Points on a hilly landscape, in no order, each with its height.
A ball rolls from a point to the lowest of its 2 nearest points, and stops where none of them is lower. Distance is the straight distance between rows; heights are no part of it.
(973): [146  88  98 126 149 107 140 140 104 118  91 154  60 105 118  45 129 101
 127 120  62 128 128  85 132 108 144 143]  height 29.4
(1325): [119 119 134 100 173  90 110 137 125 114  77 147  92 122 141  69  81 147
 112  90  98  88  91 101 112 119  96 103]  height 29.3
(1780): [121 149 166 121 116 113  96 163 115 181 101 114 106  97 109 121 117 128
 168 113 141 116 136 187 135 123 127 106]  height 70.5
(1687): [110 127 156 133 147 144 167 112 145 158 146 139 152 163 142 157 174 141
  97 132 105 122 153 157 141 124 168 127]  height 37.1
(1786): [104 188  93 149 111 187 140 144 124 132 111 114 161 105 143 166 158 104
 140 149 186 174 116 115  85 188 113  97]  height 78.7
(416): [104 130  67 156 126 141 119 151 131 162 163  94 107 118 113 150 161 122
 198  77 109 171 142 165 107 134 139  94]  height 74.6
(1607): [125 122 136 111 175 103 103 128 136  97  88 139 109 139 134  82  56 169
 104  83 124  78  75 121 100 106  81  88]  height 31.6
(1282): [177  96 156 121  78  90  83 154 124 153  99 168 129 101  81  60  94 148
 188 144 136 122 158 192 170  90 143 118]  height 54.3
(558): [123 109 110 133 136 114 141 132 106 128  79  93 111 104  78  79 123 114
 160  99 155 123 122 124 115 128 153 155]  height 43.4
(1286): [ 98 114 201 104 135  96 150 116 137 162 139 154 157 149 109 164 115 169
 114 126 153 122  92 111 118 143  81 132]  height 52.0
(1480): [109 158  79 110 113 113 123 133  93 129 128 132 123 181 115  75 165  88
  79 114  64 131 122  62 119 121 149 123]  height 39.1
(434): [152  98 173 108 131  90  56 129 135 119 139 153 114 111 139 112  45 177
 163 122 170  87 108 189 153  93 103 111]  height 59.8
(1910): [124 161 129 137  96 151 109 132 111 124 166 117 151 139 154 225 125 119
 111 194 176 148 148 125 111 193  99 136]  height 18.2
(552): [138 137 183 118 130 130 131 149 177 170 111 131 143 143 143 157 134 170
  95  75 124  92 131 152 125 102 114 111]  height 62.8
(1138): [160  92 137 125 181 116  97 103 150 116 100 160  86 111 141  71  45 170
 152 126 177  83 106 164 120 102 100 108]  height 23.2
(481): [ 89 114 156 106 140  74 107 129  76 111 134 119 109 101 103 148  73 138
 144 143 160 116  84 116 120 140 102 159]  height 34.5
(1890): [115 119 167 117 130 143 155 136 118 110 149 136 160 138 130 201 141 157
  93 182 177 123 128 107 139 176 139 162]  height 18.1
(2113): [193  87 138 136 106 133 123 150 164 164 132 127  81  87 138 121 123  89
 180 131  73 135 189 181 147  85 134 146]  height 55.8
(1620): [130 138 106 153  71 135  93 133 132 167 154  95 150 139 125 141 157  93
 185 111 112 161 168 190 140  98 161 112]  height 49.8
(1007): [148 128 166 123 154 125 121 170 150 161  68 145  75  84 125 105  96 160
 167  94 132 109 112 155 118 114  89  82]  height 61.8
(1430): [127 117  99 143 134 162 167 124 137 155 116 103 142 148  93 114 185 111
 118  91 108 141 134 104 125 129 143 135]  height 46.5
(869): [151 111 168 121  91  84  79 137 108 144  95 128 133 110  79  77  79 138
 174 144 160 110 147 192 163 100 140 138]  height 56.0
(1205): [170  89 111 129  49 123  98 155 126 162 150 108 128 127  91 118 131  87
 212 120  90 164 188 181 138 100 153 134]  height 50.1
(314): [200  76 151 108  70 130  87 151 185 133 101 119 155 123 114  69  81 124
 181  86 149 107 146 177 139  65 111 129]  height 41.9
(1627): [180  98 169 103  73 100  41 137 159 101 128 148 143 120 129  74  53 156
 170 136 135  84 136 204 174  67 115 110]  height 8.4
(588): [166  97  88 130 139 148 146 150 151 144 126 109  79 122 103 113 154 120
 150  59  52 131 150 129 114 121 112 133]  height 18.7
(304): [115 140 147 120 149 117 121 155 114 173  92  98  94 106 118 121 132 132
 157  86 122 114 124 160 117 132 123 105]  height 72.3
(1294): [176  68 121 135 161 123 136 111 149 137 110 134  60  81 140  69 122 103
 151 141  73 106 136 114 140 114 131 158]  height 54.9
(628): [115 140 117 133 125 140 139 113  98  90 148 127 136 155 149 190 154 121
  74 173 136 132 122  72 111 172 115 162]  height 34.9
(1941): [154 185  80 189 145 191 169  90 161 122 164 151 165 126 161 160 162 115
 115 178 155 198 185 126 146 112 134 126]  height 26.6
(1823): [126 155 138 140 124 169 138 137 133 106 176 171 157 126 192 212 131 146
 111 205 179 164 165 151 142 172 134 110]  height 22.6
(1174): [109 115 181 103 143  94 101 115 136 151 120 142 129 142 121 136  63 176
 145 105 179  98  94 148 107 121  67 113]  height 34.6
(1441): [191  80  95 162 159 132 147 147 186 140 109 165  63  57 129  83 126 150
 150 121  99 111 115 101 142 111 155 146]  height 60.7
(1830): [112 128 197  97 104  77  91 143  92 149 124 143 113 109  93 123  78 151
 181 184 187 122 114 170 139 143  97 132]  height 57.3
(1763): [ 62 130 155 105 122 112 192 159 118 106 155 151 142 129 138 177 136 166
  93 166 114 150  48  67 126 179 133 121]  height 27.3
(1664): [105 111 142 110 157  96 115  99 121  92 112  98 139 133 102 106  96 130
 115 109 157  94  97 116 118 122 127 165]  height 38.5
(172): [103 129 134 124 132 124 144  94 112 103 141 106 152 159 126 155 154 128
  88 122 121 111 118 104 130 142 152 155]  height 42.0
(2073): [ 80 117 140 111 146  73 117 127  82  78 115 107 120 118 107 120  93 143
 111 122 175 105  63  98 109 142 116 165]  height 36.7
(1182): [116 124 178  97  61  61  71 146  90 123 148 136 167 138  76 138  79 173
 159 137 176 119 123 164 156 102  95 135]  height 54.8
(644): [118 108 164 103 167 108 106 115 144 123 122 160 121 152 137 129  68 182
 125  86 165  98  67 131  99 126  49 100]  height 32.2
(466): [147 116 109 124 160 129 124 130 133 128  96  97  97 128 123  77 127 111
 133  70  73  97 115 122 121 111 128 130]  height 35.6
(1715): [ 75 144 173  99 132 120 172 128 125 124 119 130 152 143 116 163 135 149
  98 154 155 115  79  89 109 178 112 139]  height 49.2
(1948): [119 112 152 115 140 107 115  98 111 109  93 100 134 136  80 105  81 135
 143 129 185 105 120 134 128 127 124 173]  height 40.3
(1690): [124 105 140 112 180  91 112 121 122 125  99 155  77  92 143  75  81 148
 130 119 127  93  95 128 120 115 112 122]  height 25.2
(160): [113 176 128 147  76 123  88 111 104 131 161 105 172 147 131 190 147 107
 132 173 164 156 160 178 150 149 139 126]  height 45.8
(1136): [134 128 149 127  97 149 129 139 111 113 168 115 148 132 143 217 134 149
  96 190 191 132 134 118 130 185 127 154]  height 15.0
(1175): [123 148  60 170 147 154 146 106 143 154 164  92 110 149 144 126 159  76
 136 101  67 154 152 145 124 106 121 112]  height 30.9
(1085): [ 72 141 166 101 126 112 152 139 102  91 115 120 141 126 109 150 114 132
 105 150 165 112  62  81  88 170  96 146]  height 48.1
(1241): [151  91 143 112 147 112  88 111 147 113 107 138 120 147 117  66  43 160
 163 113 212  92 119 190 116  92  98 113]  height 27.2
(240): [112 148 187  97  82  96  92 150  96 147  98 108 132 112  87 128 100 121
 165 170 181 124 138 172 136 141 123 123]  height 59.0
(310): [ 83 133 153 147 125 143 140 117 124 120 165 116 175 133 143 180 154 154
 109 150 155 125 128 146 153 147 190 126]  height 33.3
(1016): [134 185  90 163 138 177 147 110 124 125 139 140 154 131 170 168 160 105
  85 182 161 160 156  99 108 172 112 109]  height 37.0
(932): [145 125 167 118 154 117 115 117 162 146 114 136 135 157 142 144 103 169
  91  70 124  90 118 137 126 110  87 117]  height 61.0
(1350): [172  93 141 129 182 114 111 113 150 130  93 159  80  75 144  68  73 163
 144 134 152  81 105 158 142 104 132 121]  height 16.3
(531): [122 165  66 182 134 151 152  74 128 136 161 110 141 162 150 165 166  70
 125 147 126 189 170 128 124 107 120 122]  height 28.2
(819): [ 79 154 114 130 125 138 149 157 109 166  81  96 120 101  92 133 154 114
 173 108 165 153 109 121  93 160 124  99]  height 79.9
(154): [111  83 146 133 138 112 157 108 143 109 186 105 153 134 131 172 127 175
 100 118 114 104  83 107 157 127 159 169]  height 44.7
(24): [131 114 129 149 169  91 140 130 112 155  99 164  64  70 149  84 132 130
 121 153  93 112 116 109 130 129 165 134]  height 64.8
(1494): [121 125 100 138 145 105 119 127  66  97 106 143  74 113 146  84 153  74
 123 149  83 141 128  88 118 125 161 140]  height 31.5
(283): [155 138 123 114 172 131 111 128 162 111  73 141 103 136 133  82  76 165
 124  70 143  86  97 133 115 103  69  80]  height 33.8
(1033): [ 93 142 124 133 140 108 149 121 128 137 179 130 127 186 144 153 155 142
  57 125  49 102 115  92 141 145 137 128]  height 39.2
(1940): [133 109 169 131 119 145 177 122 150 171 143 160 149 160 143 143 181 135
 105 140 113 140 188 156 147  98 177 137]  height 34.0
(1870): [116 170 161 116  55 116  84 156  91 134 113 109 169 132  89 162 131 122
 146 169 183 139 144 176 144 160 122 117]  height 60.4
(885): [ 94 154 128 122 123 119 124 122  77  93 153 111 127 139 158 209 146 107
 101 165 144 147 126  95 102 176 100 145]  height 33.5
(1686): [166  87 155 135 103 158 174 135 185 176 142 139 155 156 130 123 173 127
 118 108  92 128 167 152 136  92 163 141]  height 30.1
(997): [ 94 196  76 115  93 135 131 157 100 103 123 160 150 163 140 106 185  86
  74 149 114 168 113  50 104 153 126  79]  height 77.5
(1923): [111 119 169 122  97  90 100 113 102 147 173  98 145 158 132 196 125 131
 134 118 124 114 153 169 141 123 136 156]  height 28.3
(1245): [109 127 156 128  97 122 128 110 128 117 189 132 180 149 148 196 154 152
 119 164 143 134 155 160 159 125 189 146]  height 35.9
(569): [142  72 192 110 135 140 146  93 183 125 148 123 187 152 129 112 104 163
 105 112 130  80 114 140 153  97 150 155]  height 33.4
(571): [211 110 146 133 154 159 117 101 201  96 106 172  77  70 171 105 108 121
 154 142 102 104 135 141 171  94 111 135]  height 58.0
(1412): [145 109 130 131 126 133 150 117 133 172 101 110 123 157  97 119 155 114
 130  85 119 135 148 118 123 122 117 143]  height 47.6
(1362): [108 183  89 113 106 162 150 167 113  75 113 174 161 142 157 105 173 117
  54 175 142 167 106  49 109 175 143  83]  height 77.0
(1766): [ 90 108 192  99 131 109 184 124 143 128 147 159 149 138 101 175 109 185
 114 149 167 134  66  84 118 162 118 138]  height 50.6
(1300): [134 141 127 110 162 129 138 173 136 159  76 139  69 104 121  89 111 151
 136  83 101 110 100 118 114 132  87  81]  height 59.7
(1039): [166 104 144 121 164 139 116 108 164 130  78 124 123 142 108  86  95 144
 135  63 140  91 115 138 118  97  90 123]  height 35.8
(1027): [120 117 186 119 113 116 136 124 149 159 113 125 181 154  95 132 119 160
 113 114 185 103 130 152 129 116 145 146]  height 35.0
(992): [187  94 148 134 109 120  94 163 164 159  97 152 103  72 107  87  85 156
 187 128 138 107 148 185 165  99 144 125]  height 50.5
(1224): [130 154  57 156 138 152 138 123 133 145 153 105  83 159 151 105 159  83
 106  95  28 128 145 131 127 106 114 104]  height 32.6
(499): [112 170 125 138 100 176 145 148 131 134  97 106 162 109 127 158 147 115
 123 161 200 134 117 121 108 192 130 101]  height 79.0
(1045): [116 130  99 142 135 137 125 158 119 172 119  82 106 116 111 128 155 121
 169  80 110 142 132 169 114 129 141 103]  height 73.6
(1290): [122 126 196  95  67  69  75 138  85 156 122 164 145 121  95 116  77 156
 167 154 172 121 139 174 146 107  96 131]  height 55.9
(1401): [ 96 109 158 122 129 121 184 134 109 102 167 140 150 130 117 206 135 176
  92 168 164 141 104  85 146 169 146 154]  height 21.1
(985): [108 151  60 129 119 173 167 143 104 109 103 128 138 143  93 109 182 104
  95 121 140 155 121  52  98 164 147 117]  height 76.5
(382): [103 162 146 126 102 157 148 154 125 158  89  97 158 119  74 145 152 122
 151 133 195 149 115 135 101 166 131 108]  height 79.4
(412): [ 94 152 135 117 134 107 118 116  64 118 135 109  98 118 144 188 130  96
 130 170 138 145 132 120 100 167 101 140]  height 31.4
(1621): [ 86 130 147 120 135 141 194 149 107  87 166 149 136 121 150 201 136 170
  94 187 137 158  89  80 138 184 140 130]  height 23.9
(71): [113 163  33 159 135 161 133 119  96  92 122 110 139 107 134 122 171  89
 146 106 142 179 125  99 111 140 136 126]  height 75.9
(785): [140  81  88 121 139 142 149 136 124 128 102  92 104 115  77  82 141 102
 162  74 110 129 121 106 105 126 147 153]  height 44.8
(66): [ 98 128 157 129 151 112 165 117 140 145 170 147 131 179 143 164 161 163
  75 135  76 115 135 120 147 138 134 129]  height 40.6
(1724): [197 113 151 128 135 137  90 143 187 133  87 163  78  82 137 101  86 152
 168 111 141 104 147 169 154  86 118 111]  height 45.3
(1049): [111 123 179 101 159  95 106 128 128 156  94 128 113 111 110 101  59 160
 156 117 189  90  84 167 111 116  87  97]  height 37.9
(1169): [125 163  88 140 168 188 162 108 121  78 161 164 131 132 182 153 158 131
  72 206 126 169 154 100 135 160 144 114]  height 39.3
(1956): [198  95 126 154 127 130 124 164 183 159 115 150  64  73 140 118 129 129
 171 136  88 123 160 161 155 112 147 146]  height 59.2
(1042): [ 98 166  90 123 118 172 161 155 109  91  83 141 152 143 118 114 178 108
  76 149 150 150 101  60  93 175 136 100]  height 76.7
(1992): [ 54 160 134 110 107 124 161 154 118  87 166 148 158 143 156 163 154 134
  77 178 100 152  58  61 105 190 135 103]  height 24.2
(1402): [181  86 138 114  49 125  89 152 149 158 113 123 148 124  89  79 109 119
 188  89 129 127 162 177 146  84 141 137]  height 44.2
(1716): [132  85 152 114 123  82  96 106 114 114 163  86 127 114 112 151  70 152
 156 111 143 105  92 144 147 104 128 175]  height 51.0
(1510): [128 111 110 118 141 120 142 110 106 120 117  93 113 150 123  90 155  84
 111 102  63 107 128 103 119 125 132 145]  height 33.6
(786): [113 168 102 153 119 134 111 102  86 145 123  99 106 127 144 170 145  80
 159 163 145 162 166 159 117 142 120 123]  height 31.3
(1850): [105 153 109 114 113 114 126 120  88  99 134 143 143 175 121 116 155 107
  55 142  86 126 121  48 122 146 151 129]  height 37.7
(1828): [189  87 129 161 140 128 124 143 187 169 112 164  78  58 133  97 111 150
 159 134 128 101 131 146 167 113 158 148]  height 56.9
(704): [132 178 128 148 165 174 155 117 136 101 166 173 145 112 205 175 132 144
 111 206 159 192 174 139 140 158 124 100]  height 24.4
(27): [ 96 142 115 117 119 127 138 123  84  79 147 153 137 175 136 150 156 121
  42 164 109 135 113  41 116 170 126 144]  height 36.2
(397): [159  98 181  94  72  78  57 129 125 126 133 128 155 133 118 103  76 143
 158 119 127  85 137 196 156  76 123 141]  height 19.1
(1317): [128 147 128 134  94 145  90 102 108 109 138  87 171 148 127 180 136 103
 127 162 161 126 155 152 149 164 142 152]  height 44.5
(1149): [ 89 195  75 128 107 143 143 141  95 109 111 150 136 140 146 122 177  75
 107 153 111 181 101  52  83 173 101  86]  height 77.8
(917): [115 147 124 112 158 104 142 169 105 163  76 151  69 120 125  80 120 122
 122 103  66 120 103  98 106 145  93  86]  height 58.2
(1876): [167 107  86 121 133 151 143 166 151 130 114 116  54 117 103  69 137 120
 143  70  28 122 136  96 138 116 108 127]  height 23.3
(1044): [155 132  76 155  98 195 153 119 176 134 177 141 188 114 133 155 169 123
 167 151 158 206 191 142 150 113 175 128]  height 37.6
(1354): [141 119 146 120 138 121 129 106  91 167  98 112 105 133  98 129 138 111
 140 112 123 133 153 138 120 122 116 150]  height 48.9
(1591): [ 99 149  20 162 145 148 128 131  95 110 160 122 115  99 125 121 158 100
 172  90 117 200 134  97 102 125 126 113]  height 75.6
(299): [125 143 127 131 153 181 176 104 117 100 141 161 147 135 154 161 160 129
  90 203 144 166 169 128 146 162 166 126]  height 40.0
(1008): [149 149  65 170  76 165 131 102 176 148 189 128 194 137 124 162 159 102
 181 121 142 212 179 148 136 102 148 122]  height 36.1
(9): [133 169  46 153 139 191 140 122 113  91 122 122 172 114 145 132 172 103
 101 128 167 160 120  89 110 151 141 119]  height 76.1
(1463): [156  76 123 128 104 167 170 144 191 172 152 107 158 141  96 123 183 121
 147  71  95 137 150 145 122 110 156 144]  height 25.4
(1135): [113 145  46 164 133 152 135 123 120 144 160  98 125 127 114 145 160 100
 184  91 127 191 152 140 110 123 131 115]  height 75.3
(629): [165  90 113 139 148 123 140 122 127 154 111 135  62  82 117  92 130 106
 166 129  86 132 153 123 136 114 152 151]  height 53.1
(1213): [132 125 118 138 143 181 185 100 136 128 129 132 163 146 128 136 185 123
 109 167 136 153 157 125 148 139 184 133]  height 39.4
(1074): [142 102 167 121 129 143 149 103 174 147 121 102 168 141 114 111 149 142
 110  99 125 102 126 146 138 103 160 153]  height 36.4
(302): [121  83 155 116 143 104 126  95 148 120 169 101 150 157 130 157 125 147
 101 102  98  93 103 125 145 119 134 169]  height 46.6
(1602): [171  68 104 119 121 152 133 170 172 138 141 114  70 102  93 124 138 130
 190  60  75 131 159 147 121 123 115 140]  height 25.6
(101): [ 80 172  98 132 139 118 108 141  55  79 103 131 102  88 171 136 148  66
 126 167 140 154 118 111  96 151 125 121]  height 26.4
(1165): [129 186  54 174 145 172 159  73 128  89 169 140 164 147 169 130 174  93
  86 168 112 164 142  83 135 121 135 122]  height 39.5
(1585): [133  84 166 109 133  97  97  95 141 117 167  88 135 137 132 146  93 127
 147 108 111  86 118 154 147 106 120 173]  height 49.0
(1543): [176  84 161 112 103 128  99 126 173 138 109  92 150 119  98  67  78 120
 177  91 145  92 131 176 134  89 123 139]  height 39.8
(278): [102 128 165 125 132  85 109 118  92 150 152 103 112 151 131 180 124 117
 123 127 108 125 145 153 128 129 118 156]  height 22.8
(1424): [167  90 150 113 138 140 128 110 179 126 101  90 147 132 102  81  96 129
 146  74 136  82 113 148 124  95 119 146]  height 38.0
(461): [116 203  63 159 118 173 127 137 125 119 118 123 148  91 162 151 150  93
 135 144 168 191 108  85  87 166  82  96]  height 78.5
(1978): [128 143  74 174 129 155 154  90 145 164 166 104 150 161 142 151 182  87
 142 119  98 172 162 142 124 103 130 123]  height 29.5
(1002): [140 104 152 108 122 103  99  96 146 127 115 125 165 162  94  97  56 161
 140 106 204  87 110 168 123  99 108 144]  height 30.3
(67): [159 116 153 115 150 135 125 107 166 129 124 116 136 155 141 120 123 146
 104  77  94  83 128 126 139 111 101 139]  height 59.9
(706): [130 188  80 168 108 162 109 101 111 140 137 117 161 133 147 176 149  89
 143 160 167 179 172 150 126 141 114 123]  height 33.2
(1912): [ 70 182  98 146 152 150 146 118 126  94 168 141 173 120 187 174 156 138
  92 171 146 154  96 102 122 168 142 100]  height 28.9
(578): [150 102 134 121 165 115 126 109 102 156  88 131  82 100 104  95 110 116
 155 118 117 121 138 128 136 113 126 154]  height 50.9
(325): [164 124 173 110 113 122  84 141 158 157  96 126 128 117 120 122 100 152
 143  77 141  93 135 183 132  93 105 117]  height 66.8
(1194): [162  97 108 160 164 105 131 133 161 152 100 179  74  67 155  57 133 140
 107 143  98  99 106  91 144 115 157 141]  height 62.9
(934): [ 70 146 141 103  95 110 150 178 115  53 122 129 147 132 133 149 127 132
  75 159 167 126  50  69  70 181 110 141]  height 47.0
(1555): [117 160  89 141 135 121 126 125 111 135 150 112 102 182 149 111 144  93
  77 115  20 111 127 113 119 116 124 108]  height 34.8
(1223): [107 136  99 108 131 157 152 135 100  51 154 159 149 150 157 142 158 139
  44 187 121 136 125  55 130 165 157 142]  height 37.4
(1020): [106 150  86 119 160 172 152 131 101  43 172 170 140 125 186 154 146 145
  61 193 129 150 127  71 131 171 164 120]  height 38.3
(727): [132 129 186 105  96  92  80 151 129 172 105 130 143 121 111 117 102 158
 149 106 151 100 140 185 134  98 116 114]  height 68.3
(2108): [112 113 170 109  85  66  86 128  94 119 165 112 156 129  86 177  76 165
 150 139 179 126 108 150 155 124 104 166]  height 53.7
(930): [145 114 144 142 155 101 115 127 130 159 134 117  49 102 165 128 125 107
 144 152  71 114 168 170 148 109 135 140]  height 27.0
(288): [151  99 174 110  77  85  76 108 136 132 134 114 179 162  99 112  81 137
 148 116 153  90 133 176 155  90 130 158]  height 24.6
(798): [ 98 130 173 107 150  90 137 116 124 145 127 136 126 152 120 145 105 154
 106 107 114 103  81  96 115 140  81 127]  height 53.5
(1743): [126 122 168 132 163  85 102 123 115 149 138 135  58  95 163 144  96 137
 128 141  84  95 131 165 153 117 131 143]  height 37.5
(124): [165 107 102 130 166 138 134 150 155 119  83 122  72  89 106  77 107 141
 154  67  91 108 119 122 126 102 119 125]  height 38.2
(1663): [ 94 134 129 133 169  89 133 137  81 143 109 135  71  87 164 108 135 114
 126 147  88 112 116 125 121 138 142 117]  height 66.6
(1832): [123 127 115 103 137  88 113 150  92 107  91 143  96 147 115  44 123 107
  94 100  81 118 107  85 117 110 135 119]  height 41.8
(292): [139 130 129 142  80 132 100 162 139 156 144  79 152 128 115 122 144 111
 175  97 104 131 153 198 144 103 162 117]  height 52.1
(1266): [ 71 149 130 107 127 112 143 152 102  89  93 124 147 152 115  91 146 121
  75 114 132 118  81  70  94 155 137 117]  height 44.6
(1288): [108 168 125 151  79 118  96 124 101 161 142 108 158 138 125 165 145 105
 163 138 145 153 162 181 143 121 144 106]  height 47.5
(1251): [161 109 149 122 124 124 115 183 152 171  88 150  87  86 101 111 108 152
 180  79 142 126 152 164 121 102 112 111]  height 64.3
(494): [109 131 132 124 122 132 118  93  95 106 127  81 148 139 116 152 138 103
 118 139 149 115 135 129 131 146 142 163]  height 43.3
(1347): [154  90 124 129 109 125 117 193 138 176 124 139  88  88  83 118 113 161
 198  82 128 141 167 169 130 114 144 118]  height 66.7
(1878): [149 121  99 143 117 198 169 107 163 134 151 140 174 130 128 142 181 117
 144 158 149 184 177 141 152 128 194 136]  height 38.4
(1902): [162  92 141 125 127 152 148 123 189 151 111  87 144 137 101  96 150 121
 130  67 110  93 116 143 131 105 137 138]  height 38.8
(1230): [112 108 194 124 124 126 146 126 142 136 137 129 184 137 111 148 129 176
 101 149 186 112 132 147 154 127 186 142]  height 37.8
(551): [ 66 162 123 144 146 148 147 116 122 116 155 123 166 128 167 172 169 146
 101 155 144 129 105 124 133 158 166 101]  height 30.7
(1132): [124  91 134  98 176 103 106 114 124 106 128 167  88 138 141 115  40 176
 138 114 174 100  79 140 106 122  65  94]  height 30.0
(1677): [189  99 137 130 167 128 118 105 169 110 115 155  66  95 164  91  95 118
 142 137  72  96 136 121 154  98 102 143]  height 56.4
(22): [ 96 182 105 143 141 117 112 117  66 108 124 107 101 115 159 171 135  76
 149 176 146 154 145 126 107 158 107 125]  height 29.2
(1538): [113  77 172 119 141 115 169 124 141 117 186 126 167 137 117 174 113 198
 121 124 154 111  93 122 170 118 173 161]  height 42.7
(1173): [118 116 163 131  69 105 116 112 132 151 182 123 179 160 142 182 148 125
 114 139 126 125 163 177 146 112 172 153]  height 33.7
(402): [134  89  79 132 127 154 162 129 147 133 121  86 140 139  93  83 167 100
 133  73  93 125 113  89 115 123 144 147]  height 45.7
(281): [107 214  63 170 140 156 151  96 125  95 169 167 155 142 171 139 155 102
  66 180 110 180 142  66 124 136 116 104]  height 38.9
(502): [105 117 162 104 161  78 108 115  91 125 119 131  90  99 112 107  70 139
 139 139 151 100  93 134 131 132 119 139]  height 31.0
(1661): [163 166  65 186 125 179 152  84 139 122 162 123 161 142 147 169 162  88
 126 155 149 190 175 104 120 116 121 138]  height 27.4
(779): [151  78 181 106 110 118  95 103 180 121 150 105 187 153 117 118  87 137
 126  96 146  80 118 166 139  87 136 152]  height 29.6
(1814): [118 165 103 134 136 160 152 123 106  93 153 145 146 141 182 188 157 115
  64 196 142 143 126  85 101 199 103 122]  height 36.0
(330): [138 100  97 123 142 119 142 120  88 123 116 115  73 118 116  78 153  71
 138 124  61 131 138  95 111 113 147 141]  height 31.7
(776): [ 89 171  90 125 127 111 131 125 108 138 169 129 122 194 151 115 149 114
  56 134  33 110 124  79 129 133 143 106]  height 36.8
(1040): [148 127 166 123  99 132 113 150 171 178 114 122 144 140 128 143 137 152
 126  78 119  94 152 171 127  88 130 129]  height 64.9
(620): [ 59 172 112 130 136 136 170 143 116  76 177 162 162 128 180 174 149 144
  82 183 122 154  82  65 119 175 139  92]  height 26.9
(1238): [106 151 145 107 145 101 131 137 117 162 114 133 109 150 131 119 119 143
  83  94  75  97 107  91 110 151  80 102]  height 55.2
(130): [172  74 126 112  35 116  98 190 157 156 131 119 139 112  99  98 128 116
 199  87  89 135 182 177 140  88 142 129]  height 47.1
(1360): [132 171  72 167  83 162 117 116 142 148 150 118 180 137 127 166 156  97
 170 127 150 196 177 155 139 117 134 118]  height 34.7
(1760): [171 123 144 125 159 130 112 112 156 118 104 134  72 124 141 108 112 116
 123  94  56  97 142 122 142 102  78 135]  height 57.9
(339): [ 88 191  71 145 131 147 143 135  98 114 112 130 116 100 142 133 164  74
 149 142 125 198 114  89  79 163  90  89]  height 78.1
(2044): [ 95 134 102 125 136 110 118 123  62  82 101 115  98 111 133 108 141  82
 119 153 126 131 124 105 114 147 142 142]  height 29.1
(15): [127 133 137 119 126 118 115 130 101 120  68  94 132 117  68  96  97 114
 158 138 188 111 130 143 133 130 139 154]  height 41.7
(826): [113 101 159 119 120  78 102 126 106 116 160  96 138 127  93 166  65 179
 150 108 178 115  72 129 157 123 115 162]  height 52.5
(1550): [ 96 137 103 128 136 111 125 145 100 106  92 113 126 146 110  76 151 113
  99  85  97 120 100  86 100 124 146 112]  height 43.2
(1692): [132 196 107 169 155 181 167 106 154 123 156 180 150 123 190 161 144 130
 119 190 155 210 185 144 142 120 130 102]  height 25.7
(1481): [193 117 144 113 147 151 124 107 183 103 105 127 115 143 142  99 107 128
 116  74  67  83 124 112 139 103  77 127]  height 58.9
(1046): [182  84 140 128  81 113 104 144 129 172 129 125 100  93 116 105 125 102
 194 138  98 149 185 182 150  98 152 137]  height 52.9
(33): [144 103 169 117 137  86  87 114 121 137 112 135 119 112 110  88  65 150
 168 138 167 100 125 182 154 107 119 142]  height 57.7
(1669): [186 105 126 129 161 149 119 146 166 121  78 137  69  78 133  94  95 149
 159  93 110  98 138 146 145 103 113 116]  height 41.0
(86): [129 117 178 106 108 106 113 117 153 150 109 134 183 153  88 102  87 171
 132 112 207 104 122 164 127  95 130 137]  height 32.5
(1688): [120 151  46 153 134 188 170 123 121  99 126 138 159 135 121 111 199 113
 110 124 131 158 126  69 121 148 160 116]  height 76.3
(263): [102 167 121 119 132 107 139 156 106 153 109 122  88 159 135 106 136 118
  94  93  56 112 115  92 113 139 102  93]  height 56.6
(555): [178  97  90 118 150 128 135 143 131 129  99 150  59 120 115  62 124 117
 135  99  43 123 133  79 137 111 122 132]  height 26.7
(226): [128 213  80 186 157 173 154 103 149 110 155 160 156 128 183 155 157 119
  74 188 152 183 147  92 117 146  93 108]  height 38.1
(1167): [121 137 101 135 141 143 166  78 118 109 153 127 153 163 145 134 172 105
  82 150  90 123 132  94 135 137 159 143]  height 40.7
(1615): [119 120 146 138 151 105 112 110  91 154 143 105  84 138 144 157 131  95
 140 143  83 123 166 165 126 117 124 150]  height 15.4
(1561): [149  73 121 117 172 128  90 104 146 104 119 180  80 140 158 104  52 170
 154 131 194  88 101 174 120 113  85  96]  height 26.8
(1789): [124 176 129 160 114 154 126 117 129 125 171 145 163 137 188 226 137 121
 104 202 168 176 164 128 123 164 108 119]  height 20.7
(1540): [118 143  86 100 108  97 118 170  84 122  98 143  89 146 107  56 146  93
 101 104  61 147 128  63 113 120 141 105]  height 40.5
(1279): [110  94 200 116 128 111 153 135 158 129 166 141 173 136 116 152 109 207
 115 131 162 103 112 154 151 113 184 130]  height 40.1
(642): [157  73 117 126 103 167 139 162 187 157 155  91 122 122  86 139 156 121
 171  45  84 138 144 144 121 116 123 142]  height 31.1
(1390): [ 65 150 122 117 125 120 136 166 101  52  96 115 159 137 121 117 145 116
  61 134 166 122  74  77  85 166 137 127]  height 45.9
(1805): [123 147  83 146 152 174 163  73 129  83 169 122 168 153 162 148 178  93
  91 172 109 144 144  95 132 137 162 141]  height 40.2

Where does a ball stop that starts at each point below?
(1620) | (22)
(2108) | (1350)
(1175) | (1136)
(798) | (27)

Call two points neighbours if one is among the 2 nearest of the other. Go from one point of each pair to the other, from neighbour to neighbour, staying as low as possible. Name the highest point that can't be avoided.
(1828), (1690) | (1956)
(1992), (1136) | (1763)
(27), (1615) | (66)
(1615), (1992) | (1245)
(27), (1463) | (299)
(1463), (22) | (330)
(1350), (1627) | (1902)
